A landscape with many valleys, sampled at points; each row gives a point and its height.
A ball rolls from a point to the lowest of its 2 nearest points, and stops where none of them is lower. Distance is the straight distance between rows; heights are no part of it.
mure (h 2.91): 88  114  114  118  96  70  119  106  102  84  94  64  72  104  75  90  97  98  111  96  75  106
pivar (h 2.99): 103  77  123  91  89  76  98  120  95  102  121  115  94  63  101  83  93  62  79  70  127  92
datul (h 4.25): 71  96  111  110  102  81  140  124  96  121  82  116  104  105  105  138  77  74  91  103  98  89
lura (h 3.36): 101  121  80  111  113  100  113  81  121  96  100  125  94  90  106  106  95  110  86  97  100  102
relet (h 3.98): 87  101  112  109  91  88  113  123  92  114  93  119  113  73  101  130  88  55  97  105  84  91
Molu (h 5.21): 81  92  67  113  83  124  121  87  103  124  72  90  107  98  91  100  92  108  98  98  75  77
nur (h 2.67): 123  118  93  104  97  146  80  89  93  93  136  127  84  95  85  101  93  113  102  87  99  116
Birop (h 6.29): 96  108  112  111  108  88  85  124  78  85  106  74  127  92  101  86  103  109  114  107  79  96
kag (h 4.50): 118  112  94  80  133  109  97  95  105  104  109  113  122  124  105  125  114  117  87  127  71  110
nalu (h 6.49): 96  101  79  105  72  72  123  97  112  97  97  128  101  60  99  97  79  109  82  103  84  88
tef (h 5.28): 76  94  90  101  100  125  81  118  66  107  113  79  131  109  85  94  99  108  119  131  45  103
sika (h 1.80): 109  129  90  111  92  104  132  83  128  100  100  96  61  113  70  106  112  85  107  96  79  100
kadi (h 1.26): 110  106  118  107  105  70  101  91  128  89  85  83  75  103  98  96  122  107  87  83  113  106
zam (h 2.86): 117  106  103  75  104  76  102  106  73  82  139  112  103  126  105  95  106  126  90  113  96  101
dep (h 2.15): 84  96  96  110  87  125  95  87  99  100  111  84  65  147  82  86  120  102  140  99  81  123
tifev (h 6.06): 116  78  108  83  113  53  93  111  103  85  63  60  88  91  104  97  99  111  95  94  127  93
tave (h 5.38): 123  79  93  90  106  90  98  107  114  112  62  90  129  88  112  119  109  79  97  109  109  95
Tuz (h 5.30): 91  101  108  106  72  121  127  103  81  124  110  103  103  102  82  107  88  112  108  123  49  86
nuge (h 7.90): 109  115  108  94  54  116  113  100  117  145  115  146  73  95  91  103  117  92  116  99  85  96
pidug (h 1.23): 82  122  113  108  106  73  80  98  87  77  134  102  101  116  107  80  100  134  93  100  120  80
Rak (h 8.68): 136  99  117  97  103  117  118  69  112  87  102  89  68  88  77  107  117  93  87  87  108  127
Vere (h 7.63): 98  80  93  117  86  121  97  110  88  106  75  82  129  66  103  90  92  87  116  96  104  102
Vukom (h 1.92): 97  98  128  106  93  93  78  105  80  83  113  77  91  123  105  69  97  137  106  104  127  92
sol (h 7.78): 91  105  113  121  78  107  71  82  130  95  117  130  69  83  102  73  86  116  103  83  124  105
duva (h 3.34): 98  122  117  127  84  115  85  104  112  81  120  89  63  85  77  81  87  75  122  81  78  112
kura (h 7.48): 122  95  114  85  73  126  93  106  107  134  114  132  97  91  94  117  117  94  120  112  90  118
zefit (h 2.88): 107  108  77  103  105  97  141  76  121  112  83  133  86  93  86  132  91  92  80  98  100  101
Gelu (h 1.74): 104  100  101  112  121  89  104  81  112  80  77  60  86  109  102  98  102  122  89  93  120  107
vas (h 3.93): 112  100  94  82  113  96  111  79  104  92  109  118  97  115  116  104  106  109  88  90  121  109
zuv (h 6.67): 121  70  90  86  64  117  101  95  78  120  122  127  121  73  121  95  99  109  96  109  100  99
tavoz (h 5.56): 54  100  83  89  123  114  75  110  96  109  93  91  130  133  98  122  113  115  96  130  66  86
gilib (h 4.72): 79  98  95  115  94  83  112  129  90  111  82  84  105  118  97  98  86  82  115  106  94  81
Fetob (h 2.03): 78  120  92  94  106  79  108  103  68  83  126  111  102  120  105  95  89  123  99  101  96  86
lum (h 2.26): 86  132  109  114  125  104  73  101  118  88  89  90  105  125  114  95  117  95  102  89  103  121
parun (h 4.90): 77  101  79  108  122  120  116  94  107  120  84  129  119  94  112  148  69  97  84  112  93  86
lomem (h 7.10): 122  75  98  84  87  138  85  103  95  120  124  123  120  83  110  97  108  96  111  115  98  127
soniv (h 4.33): 127  97  112  86  113  77  113  96  94  102  96  80  99  105  80  115  127  90  92  105  92  123
golor (h 5.41): 76  119  97  103  102  115  77  116  96  112  104  91  125  119  81  109  113  119  107  127  42  97
nomo (h 3.79): 99  149  107  130  101  115  77  102  133  91  97  96  81  93  75  92  91  97  121  89  78  113
Tenu (h 6.01): 115  83  82  95  76  84  134  90  97  112  103  135  108  67  115  108  91  115  74  104  108  80
malis (h 6.15): 92  108  106  86  90  96  110  115  111  131  90  138  121  98  126  121  100  95  109  108  100  83
nop (h 5.81): 95  99  74  87  78  116  77  86  111  126  82  89  124  79  88  87  127  139  101  96  70  80
votug (h 4.64): 76  129  79  122  121  95  91  109  106  95  93  121  128  78  93  109  73  101  93  116  78  97
vub (h 5.14): 86  91  81  91  113  100  106  99  109  124  59  96  129  104  109  125  101  89  95  109  105  96
vivuz (h 5.43): 89  119  103  112  73  148  133  113  110  121  114  116  90  92  89  109  77  114  100  115  46  76
bage (h 5.36): 112  73  84  91  94  71  113  98  95  96  107  127  110  63  130  100  88  89  83  90  133  88
Kob (h 1.85): 89  85  90  101  96  121  69  107  93  99  81  56  114  106  105  78  115  117  115  90  109  108
besoz (h 4.19): 112  124  102  81  116  87  82  100  130  104  112  120  121  129  106  106  121  115  105  114  88  106
lel (h 6.05): 85  116  105  110  102  107  90  106  92  102  108  108  114  92  108  91  101  91  119  100  94  101
zolid (h 2.10): 83  90  77  113  141  83  98  91  99  77  76  75  94  108  109  102  73  117  93  88  132  95
nuva (h 1.90): 126  114  100  87  108  74  98  88  130  99  75  93  103  103  106  105  132  119  88  96  101  99
vam (h 2.50): 94  105  130  120  82  85  90  104  90  82  111  68  76  100  87  76  105  112  112  90  98  101
kopob (h 5.77): 77  107  60  87  120  109  91  98  97  109  107  106  123  129  109  97  108  118  94  113  92  92
tak (h 2.32): 111  109  108  106  88  102  139  85  111  87  111  82  50  93  66  101  91  58  93  85  89  102
Dokot (h 2.68): 114  63  80  67  106  97  80  121  78  98  87  71  143  112  104  104  92  99  104  124  89  82
Sadu (h 3.71): 136  89  126  80  97  58  104  110  92  89  106  69  93  88  89  101  126  96  86  91  103  109
mume (h 4.17): 109  95  91  99  123  67  108  98  89  83  105  105  120  77  102  114  77  115  78  103  110  97
Zab (h 2.84): 93  111  129  112  90  104  105  94  114  93  119  74  47  98  68  88  101  63  111  74  99  105
Zomi (h 8.14): 75  99  116  129  88  113  83  77  122  91  100  98  71  102  109  70  85  100  105  82  128  103
zap (h 5.59): 93  124  86  120  76  149  110  96  107  116  106  127  102  85  92  98  75  97  115  111  79  89
vumum (h 1.70): 88  74  127  105  109  92  99  105  81  82  99  88  75  112  109  97  86  73  86  83  149  96
rera (h 8.43): 114  97  125  129  101  122  106  67  108  93  112  107  66  103  90  91  110  93  80  77  125  119
Mur (h 3.74): 110  77  91  80  126  79  102  102  71  74  103  92  118  96  121  108  74  99  89  106  122  95
Guv (h 6.69): 121  83  105  79  110  69  108  90  89  87  83  83  77  112  111  93  97  124  83  93  143  74
Pobuv (h 6.66): 113  111  88  81  85  77  106  105  125  122  81  134  109  83  122  102  109  97  96  102  110  88
gise (h 0.63): 96  72  131  100  83  113  97  100  86  88  127  84  67  124  92  86  116  80  118  93  130  121
Rego (h 6.85): 117  104  136  96  94  97  63  96  108  94  125  112  112  75  127  96  108  111  97  84  126  106
kopi (h 2.79): 139  88  123  76  101  66  99  99  117  84  103  75  111  94  103  99  128  128  94  102  102  93
muso (h 8.29): 94  104  123  134  98  129  100  68  107  87  111  86  70  120  90  83  89  102  110  86  116  112
pas (h 2.63): 97  134  125  112  130  105  80  102  109  84  107  122  93  112  98  98  111  80  94  82  105  119
libi (h 2.48): 110  112  112  90  105  106  53  109  126  102  95  102  127  109  142  87  120  100  123  98  116  103
Faba (h 4.63): 111  77  111  105  111  94  115  102  88  83  91  76  105  115  89  109  104  84  99  107  103  136
mif (h 5.79): 76  120  98  115  79  117  114  107  95  121  106  140  109  91  111  98  95  86  106  107  90  81
minof (h 5.49): 123  80  83  67  84  109  93  97  113  117  108  110  111  112  124  84  124  127  104  105  120  97
zaze (h 2.28): 122  124  90  107  97  92  135  79  130  97  78  106  68  86  62  112  96  96  91  97  84  107
ruka (h 3.87): 107  105  104  111  102  94  94  98  102  84  107  122  104  45  108  98  79  76  87  90  103  114
vevub (h 1.25): 97  77  122  98  94  98  118  109  67  94  114  72  75  108  102  90  102  75  97  92  136  115
nukif (h 2.51): 78  89  63  95  137  83  95  115  76  87  68  85  99  110  107  101  60  97  104  97  130  76
Pif (h 7.42): 102  73  91  94  79  131  86  112  80  118  94  104  131  83  119  87  104  79  125  111  105  113
Zosuk (h 3.99): 120  109  97  114  123  93  101  90  95  72  111  99  123  62  94  105  86  133  79  98  89  99
Miti (h 5.62): 102  107  121  70  112  70  85  120  82  92  108  113  103  120  123  101  104  72  95  95  126  80
zum (h 3.77): 119  88  90  72  86  81  124  96  78  95  127  103  78  123  92  99  121  125  94  109  94  101
gese (h 7.28): 102  90  123  111  99  94  68  78  119  81  109  115  97  78  115  80  92  120  78  94  128  108
bav (h 4.73): 94  109  85  100  136  109  118  101  103  113  91  115  112  108  92  138  90  120  75  118  75  91
Papan (h 4.70): 121  76  99  65  96  97  97  91  103  107  122  114  91  120  121  97  127  107  97  103  127  121
Lumig (h 4.56): 107  85  80  91  79  95  145  94  72  106  117  100  94  105  97  87  95  127  107  106  89  84
tun (h 3.61): 93  90  127  98  85  79  112  130  85  115  110  119  96  71  95  102  103  51  87  92  101  91
lud (h 5.05): 68  89  68  114  96  114  123  96  104  117  80  117  111  86  108  117  64  104  94  101  87  75
fotet (h 3.28): 97  123  117  104  118  95  96  96  98  82  122  130  95  75  98  111  96  68  75  85  104  112
Bev (h 5.44): 81  102  70  107  74  129  92  74  113  121  77  82  115  101  89  81  109  124  109  91  76  69
Rep (h 6.21): 123  83  81  64  81  91  103  100  117  125  87  118  125  97  134  100  107  116  95  112  112  67
Viv (h 2.98): 82  81  63  91  128  84  109  113  88  103  73  98  114  80  113  122  63  93  102  98  127  88
Padim (h 5.63): 112  95  105  100  109  66  94  125  113  102  62  67  117  83  103  111  102  88  99  100  105  96
tid (h 1.42): 100  85  111  102  108  121  63  105  108  103  78  68  112  120  107  82  126  98  127  105  107  130
divar (h 3.18): 113  78  96  78  117  85  87  126  65  87  80  70  116  96  113  101  83  94  113  112  109  79
sigu (h 8.33): 92  125  116  98  76  103  133  108  120  126  101  148  74  90  95  125  106  101  98  101  79  87
pim (h 5.03): 83  105  98  94  104  78  112  121  78  101  95  104  101  122  113  99  92  82  109  97  132  86
Rudug (h 3.27): 117  123  90  98  103  144  98  102  78  95  130  124  108  101  75  109  80  112  110  113  68  114
febe (h 4.81): 86  77  86  114  102  119  106  96  83  99  88  67  103  116  92  95  103  75  112  102  96  123
raz (h 1.93): 122  82  111  101  98  137  96  76  84  81  137  109  85  100  87  107  101  103  95  100  102  138
pipa (h 7.21): 112  77  84  84  108  77  135  93  79  98  81  91  77  121  103  103  82  115  92  91  150  91
bapon (h 3.69): 110  127  108  79  120  80  81  95  103  92  131  102  102  136  111  91  125  136  112  106  92  110
dugo (h 3.13): 90  98  117  127  112  87  118  87  97  70  92  47  74  97  80  94  101  76  105  93  90  110
daro (h 3.62): 122  131  94  105  125  124  94  94  93  79  110  111  120  86  80  108  94  116  91  112  79  112
nodi (h 2.24): 91  80  132  95  91  80  96  106  103  100  118  106  66  98  100  80  93  81  71  68  142  93
Buki (h 4.15): 85  136  101  127  104  85  76  108  132  85  81  117  94  88  94  88  88  88  103  85  84  113
mez (h 6.28): 125  105  124  80  95  78  83  115  103  90  124  110  115  97  123  89  104  93  97  90  114  88
kelag (h 4.95): 84  109  77  118  107  139  103  81  113  108  75  73  93  120  83  95  107  77  110  99  85  110
nup (h 4.96): 88  85  83  100  76  112  112  100  64  106  118  86  104  114  95  73  94  113  121  108  80  95
toze (h 1.79): 90  93  98  104  101  136  67  98  111  105  103  88  87  137  101  89  133  110  127  97  101  130
Gada (h 4.45): 66  138  76  122  119  108  82  95  135  93  74  119  109  91  96  99  86  98  102  102  79  91
zezu (h 5.09): 78  93  71  105  117  123  105  78  120  125  60  88  107  118  92  125  105  78  93  97  102  102
zes (h 4.57): 130  89  103  88  91  77  95  97  106  104  101  124  123  42  113  118  98  82  79  94  113  104
Mika (h 2.30): 95  79  76  86  105  110  73  109  86  100  80  68  132  121  98  86  114  111  110  119  91  95
por (h 5.15): 63  96  85  108  88  125  111  112  70  119  107  80  111  121  87  91  95  102  120  119  59  86
sipa (h 1.87): 103  108  121  99  104  93  72  110  114  89  90  77  109  122  111  93  127  98  112  99  124  108
zavu (h 4.51): 75  113  119  113  85  82  129  122  99  124  87  107  89  120  99  123  102  83  104  101  83  87
Zuper (h 1.34): 115  66  113  105  99  129  84  99  89  89  134  91  70  117  84  101  124  100  113  104  105  140

For each start below, name the point where the ball stops.
bage -> tid
lel -> pidug
rera -> gise
mume -> tid
Guv -> kadi
votug -> sika
Rep -> sika
febe -> kadi
gilib -> gise
